Each row is a point on a tangle of strands that fork and nearly touch. The rows are in no order.
In the rows, 100 means zero.
Two points are linked if the straight distance between their rows is under 114. Some points are linked to none.
k_5: [ 80  76  86 104 105 106  87 137 115  88  90 123 138  69  97  64 122 102
 140 124 114  82  83 111 122  89  90  82 120 127  96  92  83 124  85 105
 116 126  98 123  98  93  87  71  86  80  97 102 105 118  74  97 102 126
  77 123 118 101  83  77 130 119  92  98  85]
k_72: [ 81  69  85 116  73 111  69  98 106  87  96 111  74  78 113 114 113  72
  76  89 123 135 120 109  93  96 106 103 107 142  86 129  96 115 108 116
  99 130 140 100  96 117  86 109  89  90 112  90  72 112 107  73 121  89
 117  56  90 123  98 106 112 103  89 106 118]
k_757: [ 89  94  97 110 110  87 105 101 113 111 102  95 128  92  89  47 138 117
 151 108  92  78  66  86 104 100  81 110 122 108  69 102  73 109  83 127
  92 105  83 123  97  85 106  75  79 126 128  92  99  83  70 102  94 104
  93 122 103  91 104  70 108  89 115  97  94]
k_657: [112  83  85 104  85 117  78 102 116  82 113 119 109 106  94  77 116  82
  94 125 113  94 102 113 102  90 111  67  93  97 107  92  91  83  96  59
 121 114  93 109  86 110  77  87 112  74  74  94 103 126 111 111 102 122
  86 102 111  88  91  99  85 131  84  99  91]
k_202: [100  67  88 117 116 110  78 120 131  78  92 131 112  76  95  66  90  65
  96 117 103 106  94 123  92  90 118  96 119 133 100  93  83 119  85 106
 101 150 106 127  97 106  79  89  87  67  87 106  91 117 109  82  93 129
 105  90  86 106  93 111 103 134  90 101 108]
k_396: [ 98 104  93 111  57 123  74  60  73 125 103 112  60 105  95 126 122  68
  77  89 121 134 119  90  98  86  90  97  64 129  91 105 114  99 112  95
  87  92 134  70 104 114 115 127  94  68 106  68  78  98 105 101 100  89
 124  81  99 109  97 109  95  94 103 115  95]
k_443: [ 83 123 102 107  76 121  76  72  68 101 110 125  69  80  84 109 112 107
  86  77  77  83  96  95  90 105 102 104  91 102  69 111 118 104 108  97
  71  93 111  82  97 107 124  89 110 100 130  94 115  90 103  86  82  86
  90  91 102  95 121 111  96  98 105 109 115]
k_517: [110 109  94 103  74 143  85  74  55  89 105 128  74  88  76 121 114  94
  85  60  78  98 123 110  99 103 112  97  93 125  86 106 112 102 124  91
  60 101 128  61 100  93 115  87 110  84 132  93 115 116 119  76  76  91
  89  78  94 105 104 111 104  97  90 104 101]
k_440: [ 94 112 102  87  95  75 121 117 113  92 101  86 102 120 117  95  58 105
  86 104  96  94 113  89  86 103  89  96 100  65 107  93 111  86  99 101
 121  80  94 115 116 129  94 110  75 120  59 138  95  87 107 108 120  91
 108 112 102  99 110 118  93 109 128  77 136]
k_826: [119  98  94  89 103 122 111 102  64  82  96  98  85  89  65 130  96 104
 106  69  86 106 108 109  99 101 120  98  92 121 100  89 101  97 120  96
  77  97  94  63  90  73 118  92 130  94 128  97 125 103 132  75  61  98
  86  91  90  98  96 110 113  93  91 104  73]
k_791: [ 73  97 100  83  96  78 120  86  96  92 136  78 102  75 101 113  90 122
  95  95  97  99  76  88  88 109  86 103  90  86 109 126 115 102 106  94
 114  79  87  87 121 114 109 109 100 141 106 124 112  60 104 116 126  79
 110  90  98 114  92 112 107  93  97  96 116]
k_506: [103 102  90  93  87 111  99 101 126  89 118  66 113 106  78  60 134 105
  97 105 101  67 102 109 114 106  89 101  78 108 101 107  96 102 105  81
  76  80  80 106 104 101 110  79  73 117  94 104  98  92  94 116  99 108
  83 123  99  92 102  86 114  96 110  88  89]
k_813: [129 115 102  95  94  84 110  95 111  99 101  99  96 136 112 108  55  95
  87  89  90 110 109  87  99 103 100  93  91  71 114  85 111  88  94  78
 120  97  97 112 106 113  93 108  93 104  47 115  98 115 112 112  96  98
 110 113  91  89 107 128  82 133 118  83 120]
k_444: [ 69 132 106 104  96 101 105  83 110  90  86  83  75  85 109  86  74 114
  93  66  90  81  94  87  90 104 115  93 116  95  99 136 126 105 120  80
 106  97  95 117 125 114  98  89  78 120  83 138 106  92  95  90  88  90
  95 109  86 109 121 130  89 134 111 106 124]
k_401: [ 89  92  97 110 104  99 102  87  91 102 114  99 109  93  75  65 138 112
 148  99  83  81  71 105  85 103  82 112 112 122  54 104  81 117  96 123
  68 107  99 106 102  90 125  79  90 119 145  89  93  66  83 102  92  99
  98 104 104  94 101  86 125  64 113  93 103]
k_255: [ 95  76  84 111 101 118  86 108 126  94  98 112 105  81  94  37 126  85
 116 112  94  62  91 126 119  97 104 100 104 129  96 103  87 131  91  99
  94 125  80 123  93  92  89  66  65  88 114 103  98 113  90  91  92 136
  81 112 104  90 101  91 113 119 107  97  88]
k_173: [ 95  89  91 102  83  91  69  95  85 102 117 107  93  97  87 103 132  92
  98 118 105 103 101 102  93  86  81 105  82 109  93 109  93  95 102 115
  90  87 124  80 111 120 120 119 102 105 135  81  70  62  92  95 128  77
 111  70 116 116  93  81 128  64  92 109  98]
k_241: [ 68  76  95  95  91 111  86  98 107  82 119  85 106  76  89  63 125  99
 119  93 108  88  89 100  99  97  93  90 113 130  74 118  90 131  99 102
 105 105  98 112 106 118 105  90  69 119 102 116  99  76  93  87 108  92
  99 104 100 105 109  93 130 115 116  97 121]
k_28: [138  91  84  93  85 110 115 112 109  93 107  97 120 140 103  86 125  79
  91 126 125 111 138 116  91  87  90  65  86  94 110  65  88  72  98  90
 107  98 105  93 101 122  99 117  97  83  39 105  75 111 119 126 125 117
 110 106  97  79  99  91  98 104 103  80 100]
k_854: [109 123 114  90 117  76 110 131  94 121  92  97 125 138 123 109  82 112
  84 120  98  91 117 102 101 121  86  99 103  46 119  75  90  89  88 108
 106  63 103  98 102 109 114 110 109 116  74 104 118 105  67 132 122 105
  97 139 121  77 101  85  82  72 116  98 114]
k_560: [103 123 102  79 125  86 115  98  92 100 114  66 111 122  70 109  92 142
 100  91  81  84  86  89 104 118 108 128  83  77 114 112 100  96 108  97
  89  70  73  84 107  83 123  94  97 135  86 111 119  84  93 104  82 105
  87 132  92  87  97 104 113  70 108  89 107]
k_43: [ 94  89  95 105  85 131  71  92  75  76 114 129  86  76  85 103 105  95
  92  78  95 103 105 102  77 100 126  57 106 112 102  86 104  98 104  67
 125 125 104 103  85 103  91  80 128  75 100 101 124 126 114  69  95 109
  99  78  97 104 101 124  93 134  90 112  99]
k_446: [ 84  82 114  99 111  89  99 108  72  93  92 124  78  57 110 145  82 119
 118  84  86 120  87  95  86 106 115 104 110  90  90 101  98 112 109 116
 119 110 111  84  95 103  96 112 145 114 145  95 112  88 110  74 106  85
 100  56 103 127  98 110  88 106  89 113  92]
k_192: [107 128 113 108 113  71 104 133 112 129  77 121 122 138 142  80  84  94
  91 138 116 101 121 103  97 118  79  92 122  54 101  75  90  91  78 115
 110  86 109 124  96 112 100 104  86  95  80  87  98 111  77 126 135 111
 103 123 124  76 119  76  65  82 113  96 111]
k_467: [132  90  87  89  94 104 113 124 106  83 103  84 133 134 100  92 126  87
  91 127 119  87 129 122 105  94  85  63  92 101 131  64  87  78 104  86
  92  83 107  97  95  96 102 106 100  72  59 123 108 114 103 122 116 109
  93 124 101  74  81  76 123  92  84  96  91]
k_304: [103  92  99  83 105  84 115  76  79 120 110  95  75  95  93 160  97 113
 102  97 107 129  88  83 105  99 107 125  76 102 107 107 101  94 128 103
 113  81  90  51 115 100  90 154 126 109 119  81  74  85 124 104 112  79
 104  67 102 111  82 107  89  78  96 113  84]
k_546: [ 74 108  94 108 107  98 117 108 109 102  92  85 109  75  86  78 113 130
 136  89  83  72  63  94 116  97 101 104 113  80  92 121  89 102  87  86
 114  90  63 128 103  87  84  68  95 134 120 117 124 101  73  95  72 114
  90 109 120  96 105  90  72 113 120 105  94]
k_996: [ 97 113  97  85  76 111  95  84 141  98 117  82  93 123  97  56 113  86
  66  96 102  78 121 103  99  94  93 122  81 115 102 119 117  90 121  94
  73  82  82 112 114 111 109  91  55 100  77 111  74  99 106 112 107  96
  96 109  97 105 123 116 103 103 115  87  96]
k_507: [ 82 111  91 106 116  80 106 137 137 103  76  88 121 114 108  62  82 102
 110 104 100  73  96 102 109 104  89 101 126  82  97 103  76 103  86  93
 117 101  86 131 103 107  76  81  70 105  89 111 105 111  70 103 107 123
  99 135 115 100 109  86  75 118 118 103 106]
k_152: [106 116 111  88 103  95  95  72  65 129  94 110  70 115  90 142  77 111
  97 114 109 118  89  79  94 107 105 120  77  80 102  93 112 105  97 102
 105  71 110  69  93 111 115 128 131 102 105  72 104  87  98 109  80  86
 101 106 102  78 111 117  98  98 103 115  98]
k_648: [145 106 110  98 140  89 121 101 130 124  75 102 111 154 120 101  50  92
 110 104 103 107 116  98 100 106 111 121 125  82 116  79  86 101  72 116
 109 128  99 131  75  79  81 111  96  80  82  86  81 123 112 105  86 109
 113 107 100  93 104 111  69 111 100  91  96]
k_958: [111 121 100 105  69 109  77  69 116 118 108 115  81 117  95  77 117  89
  68 112 105  85 103  92 101  94  97 111  73 107  95 112 120  99 112  91
  87  81  95 101  97 116 117 104  82  94  99  87  77 102  99 114  98  98
  88  94 108  93 118 114  87 103 107 102  91]
k_122: [ 91 136 108 124 116 136 101  85  76 117  85 100  62  96  84  96  84 107
  84  67  76  91  98  75  86 106 101 126 108 116  67 142 125 110 106 124
  58  97 123  97 112  85 106  82  67  95 131 105 107  95  96  89  60  87
  77 104  72  84 122 127  90  70 113 101 125]
k_733: [ 78 108  92  90  56 121 105  72  75  69 113  83  70  68  93 126 123  96
  83  45  94 113 124 113  92 102 112  82  80 155 104 116 104 113 140  80
  75 111 105  71  99  81 104  97 103 109 109 130 115 110 133  83 114  88
 107  78  78 123  92  98 100  93  76  97  94]
k_602: [ 84 122  97  80  73 110 107  68  73  84 117  92  77  83  85 120  98 106
  78  58  86 111 113  99  99 111 114  87  81 112 105 105 116 103 126  71
  88  83 102  66 107  95 120 102 108 115  92 131 127  98 123  95 104  83
 103  96  80 118 100 118 104 105  84 100 109]
k_783: [ 89 114  97 101 107  75 120 139 128 110  76  82 146 113 115  61 114 101
 104 112 115  74 108 120 126 124  82  96 126  89 109 100  67  97  89  86
  98  82  94 135 102  82  98  70  73  97  90 105 117 115  69 125 123 122
 102 144 117  84 122  54  78  85 115  92  91]
k_744: [ 84 112 110 103 116 119 104  95  69 104 101  78  79  95  83 102  97 107
  96  69  81 104 107  89  89 102  95 117 112 120  65 118 107 111 102 122
  56 100 124  79 111  81 129  94  79  92 134 109 128  82  99  68  67  77
  95 106  78  98 121 102 129  73 114  92 116]
k_899: [120 132 113  91 100 107  91  88  74 113  94 120  82 113  91 116  81 122
 102 104  84  95  90  78 105 114 116 117  89  74 101 101 114  97 101  93
 100  81  98  87  91 102 109  98 129 111  94  84 119 106  96  95  66 103
  77 114 105  80 119 120  92 104 102 101  89]
k_441: [115  82  86 102  98 112  99 124 112  68  96 105 124 110  91  73 110  86
 100 116 109  84 100 120 102  83 102  66  96 120 111  75  89  91  98  74
  96 114 103 101  90  94 103  89  92  66  73 114 108 118 104  92 103 116
  89 120  92  81  92  98 128 122  87  89  94]
k_94: [ 87  98 103  95  73 105  86  91  81  76 108  92  82  89  97 118  92  93
  74  83  90 118 118  99  92 101 102  65  80 100  89  84 114  96 109  79
  95  84 107  70 101 116 111 102 116  91  67 130 118 103 114  87 110  81
 114 100  93 102 111 120 132 113  90  97 129]
k_471: [ 83  84 108  81  89  85 119 128  87  91 123  89 136  99 105 109 119  98
  94 120 112  94  96 119 107  91  80  73  85  72 137  88  94  85 109  87
 114  70 101  87 113 108  98  99 118 108  68 132 127  92  77 143 128 122
  97 109 113  86  92  78 110  86  99 102 118]
k_752: [ 92 123 106  96 103  76 128 105 127  93  97  68  88 105 116  93  56 107
 100  83  97  89 100  88  87 102  98 110 104  93 109 126 120  95 103  93
 111  98  81 132 122 105  78 101  60 123  69 139  79  94 102 101 113  82
 103 106  97 125 114 132  87 127 122  92 124]
k_959: [117  84 106 110 113  92  90 103 110 109  93 113  90 100 116 108  76  93
 107 112 103 127  99  88  99  88 105 115 111  91  92  95 104  93  93 119
 106 122 117 106  93 105  90 119 117  84 110  81  82  94 119  95 101  87
 101  73  91 114 101  99  90 107 101 110  91]
k_159: [102  95 100  92 106 111 103 114  92  78  94 104 100  85  82 112  89 108
 119  85  83  89 100 100 106 103 110  88 104 108 106  79 103 111 103  92
  99 109  83  92  81  90 117  81 119  97 110 108 139 111  97  72  68  94
  94  95  90 103 102 103 123 116  99 106  89]
k_629: [ 75  69  85 106  90 108  84  97 114  77  99  97  87  57 115 111 113  85
  96  83 118 129 111 115  91  99 110 125 118 148  86 130  96 125 107 129
 103 124 119 123 100 109  80  92  78 118 145 107  68  92 107  71 124 101
 111  56  84 143  90  96 111 115  95 106  98]
k_937: [112  80  80  97  81 111 107  90  99  81 117  77  79  84  96 139 122  81
  83  64  99 130 123 108  91  96 108  91  92 154 110 109  96  91 128  81
  87 117 108  72 103  78  96 123 105  89 109 127  99 109 132  77 104  75
 111  71  71 127  86  96 113  92  89  97  75]
k_425: [ 90  98  98 117  87 115  58 104  71 102  90 148  69  80 100 109 108  84
 105 105  94 106 104 102  90  92 104  94 102 100  71 105 102 107  98 114
 103 114 129  82  85 115  97 104 125  87 150  64  98  87  95  76 104  95
  98  63 127 110 102 110  97  98  91 117 107]
k_165: [114 125 117 119 108 118  92  90 114 129  77 110  80 133 104  79  59  91
  79  94  82 100 104  79 101 103 111 116 100  81  96 113 120 103 101  98
  80 106 104 118 100  89  96  87  67  86  78 105 107 108  92  82  63  96
  99 117  74  90 130 141  81 114 116 107 120]
k_705: [103  63  88 101  91 101  97 114  89  74 112  90  93  62 104 140 103  82
 106  82 107 132 114 120  92  94 103  65 101 144  91  90  83 101 127  80
 116 125 112  79  97  84  88 127 118  84 102 133 100 112 118  63 105  87
 119  56  74 123  74 100 125 115  85  88  89]
k_627: [113 122 113  92 146  68 112 123  96 116  77  92 124 138 120 109  69 125
 102 107  93  87 103  97  97 123 104 103 122  57 113  80  82 101  83 118
 108  82  90 104  90  77 102 104 111 105  85  89 129 113  80 102 101 102
  94 150 113  79 100  98  93  79 114 102 110]
k_191: [105 117  93  93  90 107 115  77  90  84 122  81  90 100  72 114 101 118
  94  73  89  86  97  93 117 109 111 107  79  98 117 116 121  96 118  79
  79  72  87  89 111  92 121  85  97 132  83 128 126  92 117  98  74  92
  91 120  84 105  97 113 105  95  90  91 101]
k_364: [121  99  95  80  94  92 121 111  86  73 104  87 121 128  96 115  70 103
  89  95  88  95 109 106 109 111 104  68  91  86 116  63  91  89 103  74
 108  82  93  82 111 101 116  92 116 104  53 134 143 115 110  94  92  98
 106 131  76  93  81 112 122 119 102  92 114]
k_218: [ 83  95  99 100 130  77 108 122 105 104  96  82 147  96  96  78 118 118
 143 116 100  94  83  96 108  97  77 100 122 101  89  90  81 116  81 139
  95 106  90 115 106  73 118  89  99 115 110  93 102  83  72 105 107 104
 104 124  96 100  85  63 123  78  91  99  81]
k_350: [130 112 113  95 110  86 113 101 106 122  97 105 121 132 101 117  96 112
 107 113 106  97  90 105 116 109 116 101 103  69 121  98  93  76  89  82
 108  95  81 109  88  83  84 103 123 108  82  66 114 132  98 125  88 117
  83 117 121  76  95  84  59  90  83  98  62]
k_559: [114 114  92 106  67 115  88  56 111 121 110 106  68 119  97  92 116  69
  54  95 112 123 114  83  97  90  80 119  61 130 103 100 123 100 115 109
  72  92 125  87 111 105 117 115  72  74  94  88  64 107 115 110  84  84
 112  88  93 100 108 111 100  91 112 103  92]
k_999: [116  87 100 107 101  97  86 104  98 109  89 108 107 109 121 115  96  79
 123 121 124 145 111  95 109  81  98  94 102  95  87  67  88  83  93 105
 124 113 125  84 100 113  94 139 129  73  88  75  68  98 115  91 116  90
 118  67  87 112  68  97 104 103  98 107  92]
k_257: [112 103 118 109 119 100  97  90 103 111  95 107  79  97 111 118  76 100
  95  96  92 111  93  75  95 100 114 138 109 101  95 121 116 104  93 130
  92 111 101 112  86  95  90  98  95 100 128  96  76  94 119  98  90  86
  94  70  93 102 121 112  84  97 105  98  97]
k_248: [117 122 111 111 112 107  90  99  84 117  86 116  82 113  89  89  99 110
 106 108  70  75  89 102 105 106 112 114 103  83  91  98 103  97  89 105
  77  93  82  92  82  90 115  81 124  97 127  69 121  97  88  91  67 118
  71 114 104  78 120 101  96  93 102 100  88]
k_538: [ 99 107  94  94  74 110  90  66  70 120 115 106  58  95  91 153 123  87
  91  89 111 134 110  95 107  83  95 108  71 125 100 112 105  90 120  90
 100  83 114  51 112 108 100 138 106 101 119  68  68  81 114  90 115  77
 122  70 110 116  88 100  90  82 101 118  88]
k_9: [120  92  95  90  87 106 110  96  85  85 114  90 107 118  96 120  87  89
  91  98  97 123 114 109  93  94 102  58  83  92 109  52  97  77 109  71
 117  88 108  77 103 104 106 118 121  81  53 126 112 108 120 107  96  96
 117 101  82  83  94 108 125 118  94  93 110]
k_297: [105 119 123 124 148  97 105  99  82 111  91  94  79  96  89 109  71 126
 124 103  74  95  76  77  76 102 112 140 110  94  83 126  99 101  84 134
  95 107  82 110  89  69  97  93  93 117 142  85  87  86  94 100  74  98
  88  84 102  93 114 110  93  68 120  86 105]
k_161: [115 119 117  98 156  72 102 111  95 124  78 100 117 136 126  93  64 116
 105 128 105 105 108  83  88 115  92 118 119  63 108  71  95 103  69 136
  96  97 110 108  86  70 107 125 113 106  90  68  82 101  83 111 114  85
 105 123 110  87  99  90 105  67 108  96 104]
k_787: [125 108  97  92 109  75 126 108 123  97 102  93 127 125 105 113  79 112
 105 104  91  82  83  97 116 101 120 114 101  75 123 111 106  88  92  76
 119 105  72 123  92  92  74  89 110 106  92 102 110 128 107 116  82 122
  93 113 118  98  86  94  65 110  95  95  80]
k_748: [111  86 110  94  99  93 117  97  88 122  85 106  96 121 122 128  73  95
 113 121 118 140 108  97 105  88  92  94  91  63 106  58  94  83  89 111
 133  95 115  79 113 122 103 148 134  90  71  85  77  88 115 123 114  86
 132  91 100 102  72 100  90  97 106 102 106]
k_920: [ 67  80  91  90 100 110 104 128 108  69 105 107 131  57  91  82 114 105
 123 109 120  81  82 107 113  94  90  71 109 117 112 100  88 125  98  71
 124 113  82 128 100 101  83  79  83  90  79 119 111 115  79 101  89 119
  84 126 121 103  95  84 122 132 109  89 106]
k_18: [105  98 103  74 106  73 135 123 113 105 104  84 143 128 114 116  94 100
  83 118 112  94 109 111 108  98  82 100  96  63 147  80  96  76 100 104
 108  65  93  98 116 105  95 123 110 120  69 111 100 100  93 141 124 107
  97 103 114  95  83  75  77  77  97  90 104]
k_626: [126  93  94 123  83 140  89  66  88 134  93 135  62 113  87  84 113  69
  67  91  95 110 109  97 106  96 108 114  86 104  90  99 123 109  99 104
  74 120 120  96  86  96 109 102  99  58 119  63 109 117 105  90  54 114
 104  93  86  85 117 128  82 101 100 110  91]
k_492: [115  99 114 104 105  89 113 110  97 127  90 111 138 127 119 109 122  94
 110 124 126 109 109 120 116  97 103  71 110  58 116  76  99  66  83  79
 123  94 106  91  97  95  90 125 129  82  81  66 108 121  96 129 114 111
  99 120 115  76  86  81  67  92  77 109  74]
k_523: [106  92  95  96  76 104  85  99  84  98 108  98 103 102  78 100 141  96
 105 117  97  78  97 116 100 100  79  89  80 116  98  89  91  99 113 104
  83  86 105  75  99 108 124  98 115  95 122  85  98  67  91 100 108  91
  91 108 111 100  87  85 137  68  87 103  94]
k_111: [103 105 113 105 106  76 103 125 108 114  79 130 132 118 134  95  97  92
 101 131 123 116 110 111 111  98  86  85 121  61 101  75 103  77  80 108
 131  99 113 114 105 114  83 109 118  87  72  78  90 122  92 134 132 116
 102 112 125  86  92  67  61 109  90 105  98]
k_182: [ 86 125 109 113 120 122 106  88  97 103  78  90  63  80  95  87  84 115
 107  63  75  89  96  83  84 107 113 106 118  99  86 143 118 111 108 107
  81 111 101 115 115  84  97  80  71 113 125 123 112  88  89  84  71  80
  96 104  79 100 129 128  87 110 121 106 119]
k_421: [101  83  95  96  83 100 103 121  94  97 117  81 138 100  88  74 158  95
 111 118 111  73  92 124 108  90  72  86  83 107 115 100  85 105 107  89
  86  81  99 101  99  85 114  82  95  98 106 105 107  82  80 125 111 108
  81 134 118  86  92  60 131  78  84  97  86]
k_477: [ 75  83 105  81  95  85 124 117 105  88 132  85 134  71  88 100 120 112
 103 102 106  97  76 108 106  92  77  93  89  82 119 112  98 101  99  88
 121  72  88  92 113 116 101  95 103 128  95 124 124  80  83 120 113 105
 102 108 102  99  90  91 115  99  99  97 112]
k_24: [ 54  98  84  85  98 111 113 106 110  72 116  89 102  48  87  78 117 112
 118  84 106  84  75  98  99  97  97  81 120 108  96 124  98 120 101  75
 123 101  76 126 117 116  73  78  77 137  85 128 115  95  83  85  94 102
  95 110 113 112 109 102 110 137 114 104 123]
k_534: [127 122 107  88 114  92 104  93 128 124  96  88 108 143 108  80  85 103
  85 118  90  83 109  90  98 102  91 130  94  93 109  97  97  97  95 108
  79  91  84 113  84  83 107 100  79 102  82  83  65 100  93 114 101  98
  95 115 102  86 117  91  92  87 108  90  89]
k_251: [143 116 105  90 114  96 127  82 117 113  95  93  93 136 109 122  53  92
  99  83  93 118 108  87  98  98 124 121 101  89 117 102 109  98  87  84
 110 122 101 116  92  87  93 109  99  89  68 101  87 122 118 100  70  92
 111  97  75  93 109 132  78 125 104  92  92]
k_461: [111 118  99 104 119  91 117  99 126 100  94  77 106 108  96  83  92 117
 113  95  79  69  85  91 115 110 110 125  96  91 105 126  96  93 100  93
  92 101  56 131  96  88  90  71  83 121 111 107 100 100 100 102  77 122
  89 116 110 102 107  99  69 111 104  90  84]
k_717: [107  77  98  91 115  73 132 132 115  92  94  89 150 104 113 117  93 105
 116 115 121 103  98 113 113  86  87  83 113  94 128  71  96  75  99 111
 125  88 101  89 120  90  84 127 122 100  74 108  99 102 111 116 120 101
 105  98 101 105  59  74 107  88  79 101  93]
k_650: [119  89 100 112 133 113 106  96 123 105  92  73  99 107  95  66 104 106
 111 101  81  91  97  95 104  94 100 138 107 124  89 100  92 107  88 143
  65 124  96 115  92  69 118  90  74  90 139  91  81  93 104  90  78  96
  97  89  82 101 106  95 110  80 116  89  96]
k_247: [ 86 104  92 106  67  97  63  76  97 106 110 128  75  90  93 109 120  92
  85 113 114 103  94  98  90  92  90 118  88 125  86 129 109  95 108 114
 103 106 118  96 103 132 104 110  87 118 147  73  55  73  98 104 128  92
 107  63 128 123 107 101  99  77  95 103 101]
k_277: [ 90  97 111 108 120  69  77 121 110 113  81 117 125  93 126  77 105 109
 127 135 108  91  88  95 109  97  90 108 125  80  88  94  96 102  82 139
 114 115 109 117 104  93  99  87 115  98 122  79  93  92  80 103 129 110
  99 101 101 112  86  67 117  90  82 110  89]
k_466: [ 88  75  96 125  76 135  83  78  95  92 102 117  68  81 113 113 106  63
  57  61 104 133 117 104  83  97 119  85 108 129  87 118 115 116 111  95
  93 144 126 108  94 105  80 102  88  74 113  98  99 132 116  82 105  98
 129  68  78 101 103 125  85 110  78 113 114]
k_291: [ 98  78 103  81 124  77 119 122 107  90 103  74 138  99 100 106  99 118
 120 109 104  98  90  98 111  95  87  97 102  97 109  77  92  99  98 127
 101  93  99  85 108  88 115 118 123 100 101 103 106  82 100 109 111  89
 108  99  95 112  67  74 134  80  87 103  81]
k_460: [125  86  93 121 101 130  91  73  95 144  80 116  74 131 100 100 119  69
  85 114 116 124 116  88 112  84  91 130  85 116  95  84 106  99  90 116
  83 123 120  87  84  97 110 127 104  50 113  48  83 108 109 100  70 111
 120  92  84  99 106 109  98  88 106 107  85]
k_569: [108 108 112 109 110  79 109 126 110 117  78  94 140 111 108  79 129 111
 111 104  99  73  95 127 128 121  99  92 114  96 118  96  86  96  85  90
  86  93  86 113  94  67 105  70 110  91 106  80 126 118  68 114 108 128
  88 140 114  79 109  53  93  75  96  99  69]
k_312: [113 103  96  84 117  87 118 117 102  85  91  79 121 112  96 108  67 115
 110  82  80  87  95  99 108 102 110  92 113  94 105  87 100 102  92  92
  99  94  80 106  94  92 108  87 100 104  84 125 132 109 105  75  77  96
 100 121  87 103  99 108 112 117 114 105  99]
k_104: [ 73  86  98  98  73  95  92  93  98  60 121  92  80  76 103 121  99  78
  71  97 105 135 119 109  91 102  96  58  88 102 100  87  98  95 119  80
 108  96 108  81 113 134  98 114 104 100  56 137  80 100 119 103 130  96
 124  84  98 109  92 108 128 114  94  86 134]
k_371: [ 97  98  93 103  62 120  64  77  85 101 111 135  70  77  89 109 128  88
 100  92 103  91 102 108  88  94 102  90  86 121  93 122 113 100 116  87
 104 107 112  89  88 126  91 105 114  97 140  67  82  98 103  93 112 101
  99  65 134 123 100  97  87 105  85 114 102]
k_628: [ 99  77  81 121 112 116  94 109 145  81  86 117 106  62  87  66 100  80
 112 108  94  74  89 115 115  92 116 113 126 123 109  98  95 118  86 108
 106 138  77 133  86  97  74  70  67  83 121 120  95 118 112  81  81 126
 106  89  89 103 100 111  86 133 104 106  88]
k_801: [ 64  78  94 102  72 114  73  94  98  72 121  98  93  57  91  97 134  96
  97  94 118  97 104 109  84 102  96  81  90 133  88 121  93 122 113  95
 106 104 109  99 102 120  95  91  92 122 114 106  89  83 101  87 130  92
 100  87 117 119  91  96 135 108  87  99 117]
k_212: [102 105 100 128  80 144  93  65  97 121 100 134  69  94  95 109 101  71
  57  62  96 112 109  92  99  98 117 117  96 116  84 112 128 116 109 111
  71 119 122 107 100 100  99  94  75  75 115  95 112 126 121  96  73 103
 104  83  72  88 114 133  73 101  95 116 103]
k_954: [107  94  97  97  77 101  81 103 111  97 117 115  97 105 105  88 121  85
  82 126 121  97 100 103 104  93  99  92  81  82 103  98 109  87 101  74
 113  91  94  99  97 136  94 110 104  95  81  82  83 107  98 128 116 109
  89 101 118  95 100  92  87 108  93 106  93]
k_139: [108  97 110  71 102  96 113  88  73 125  94 101  94 129 102 141  78 112
 101 121 109 126 101  94 101  96  98  95  80  65 113  58  98  85  94 102
 123  69 103  57 101 117 115 138 134 100  73  81 102  94 105 125 101  87
 114 109 105  77  88 114 106  88 106 116 101]
k_351: [ 89  71  95  88  95  82 112 116  95  80 104  94  95  56 105 134  80 105
 116  90 105 125  88 113  94  94 113  81 101 117  96  93  99 108 117  98
 128 116 101  90 104 101  88 121 132 111 110 125 109 100 117  72 112  84
 110  58  86 135  77 103 103 111  88 105  88]
k_797: [ 95 116 114 102 143  81 113  96  84 105  97  77 102 105  85 110  88 143
 126 101  83  95  61  78  90 109 106 132 104  83 103 114  89 103  81 125
  99  97  71 105 101  83 110  95 106 130 121  93 110  75  88  97  79 109
  86 109 102  87  93 108 104  67 110  89 101]
k_57: [127 118 124 114 141  85 101 100 108 145  65 115 105 148 127  93  69 110
 112 126 116 106 112  90 108 110 107 116 122  68 105  79  91 102  68 128
  96 118 104 112  69  87  91 116 115  84  89  59  82 118  92 110  95 109
 102 118 114  94 113 100  76 100  97 101  90]
k_678: [ 78 101 100 103 118  77  92 131 131  96  89 106 119  90 123  69  87 114
 117 125 102  93  92  92  95  96  95 113 127  80  88 102  99 104  80 116
 122  99 100 129  99 117  86  83  94 111 105 103  97  87  81  99 117 111
 100 107 108 112  95  76 104 117 100 106 109]
k_133: [ 52  91  99 107  85 118  69  91  93  55 111 104  79  55 109 102 106  87
  74  99 101 120 116 111  83 111 100  67 103 131  84 114  93 120 115  83
 106 118 113 107 106 133  82  96 100 104  81 120  93 107 105  91 125 108
 116  83 104 117  93 110 121 131  96 108 144]
k_925: [107 100 106 122 104 109  85 125  91 110  88 117 110  96 101  80 124 106
 118 116  83  67  86 119 110 111  99  84 109  92  93  88 100 102  84  95
  94 102  90 105  90  91 105  65 133  78 119  70 137 112  73  98  97 122
  70 123 120  75 108  80 103  98  85 102  83]
k_281: [ 75  93 100  99 100  92 105  94 104  95 115  84  87  62 122 111  95 114
 110  83 105 118  84  94  86 100 106 137 119 122  87 144 107 109 105 131
 104 108  99 127 106 103  91 101  74 135 145 122  68  73 106  94 125  79
 113  68  90 141 111 105  91 109 103  95 100]
k_551: [ 77 106 112  92 114  76 107  75 100 104 119  84  95  81 111 125  78 125
 101 105 100 104  74  74  82 113 101 141  93  96 100 135 115  92  98 117
 122  85  81 116 111 107  88 114  90 138 119 110  72  56 103 119 125  75
 100  77 103 130 102 117  87  88 101  90 103]

A fork is a point with three links. Follow the links from the first point to the second and name the forks in between, in order.
k_446; k_401: k_602, k_218
k_257; k_854: k_218, k_18
k_648; k_297: k_854, k_18, k_218
k_854; k_602: k_18, k_218
k_255; k_999: k_94, k_602
k_569; k_752: k_218, k_18, k_854
k_826; k_241: k_94
k_139; k_733: k_602
k_401; k_152: k_218

A fork is a point with three links, a tip a point with one. Leave the first point through the second and follow the links. Name the first fork or tip that comes.
k_104; k_133: k_202
k_626; k_212: k_18
k_959; k_999: k_218
k_202; k_628: k_94
k_744; k_122: k_854
k_57; k_648: k_744
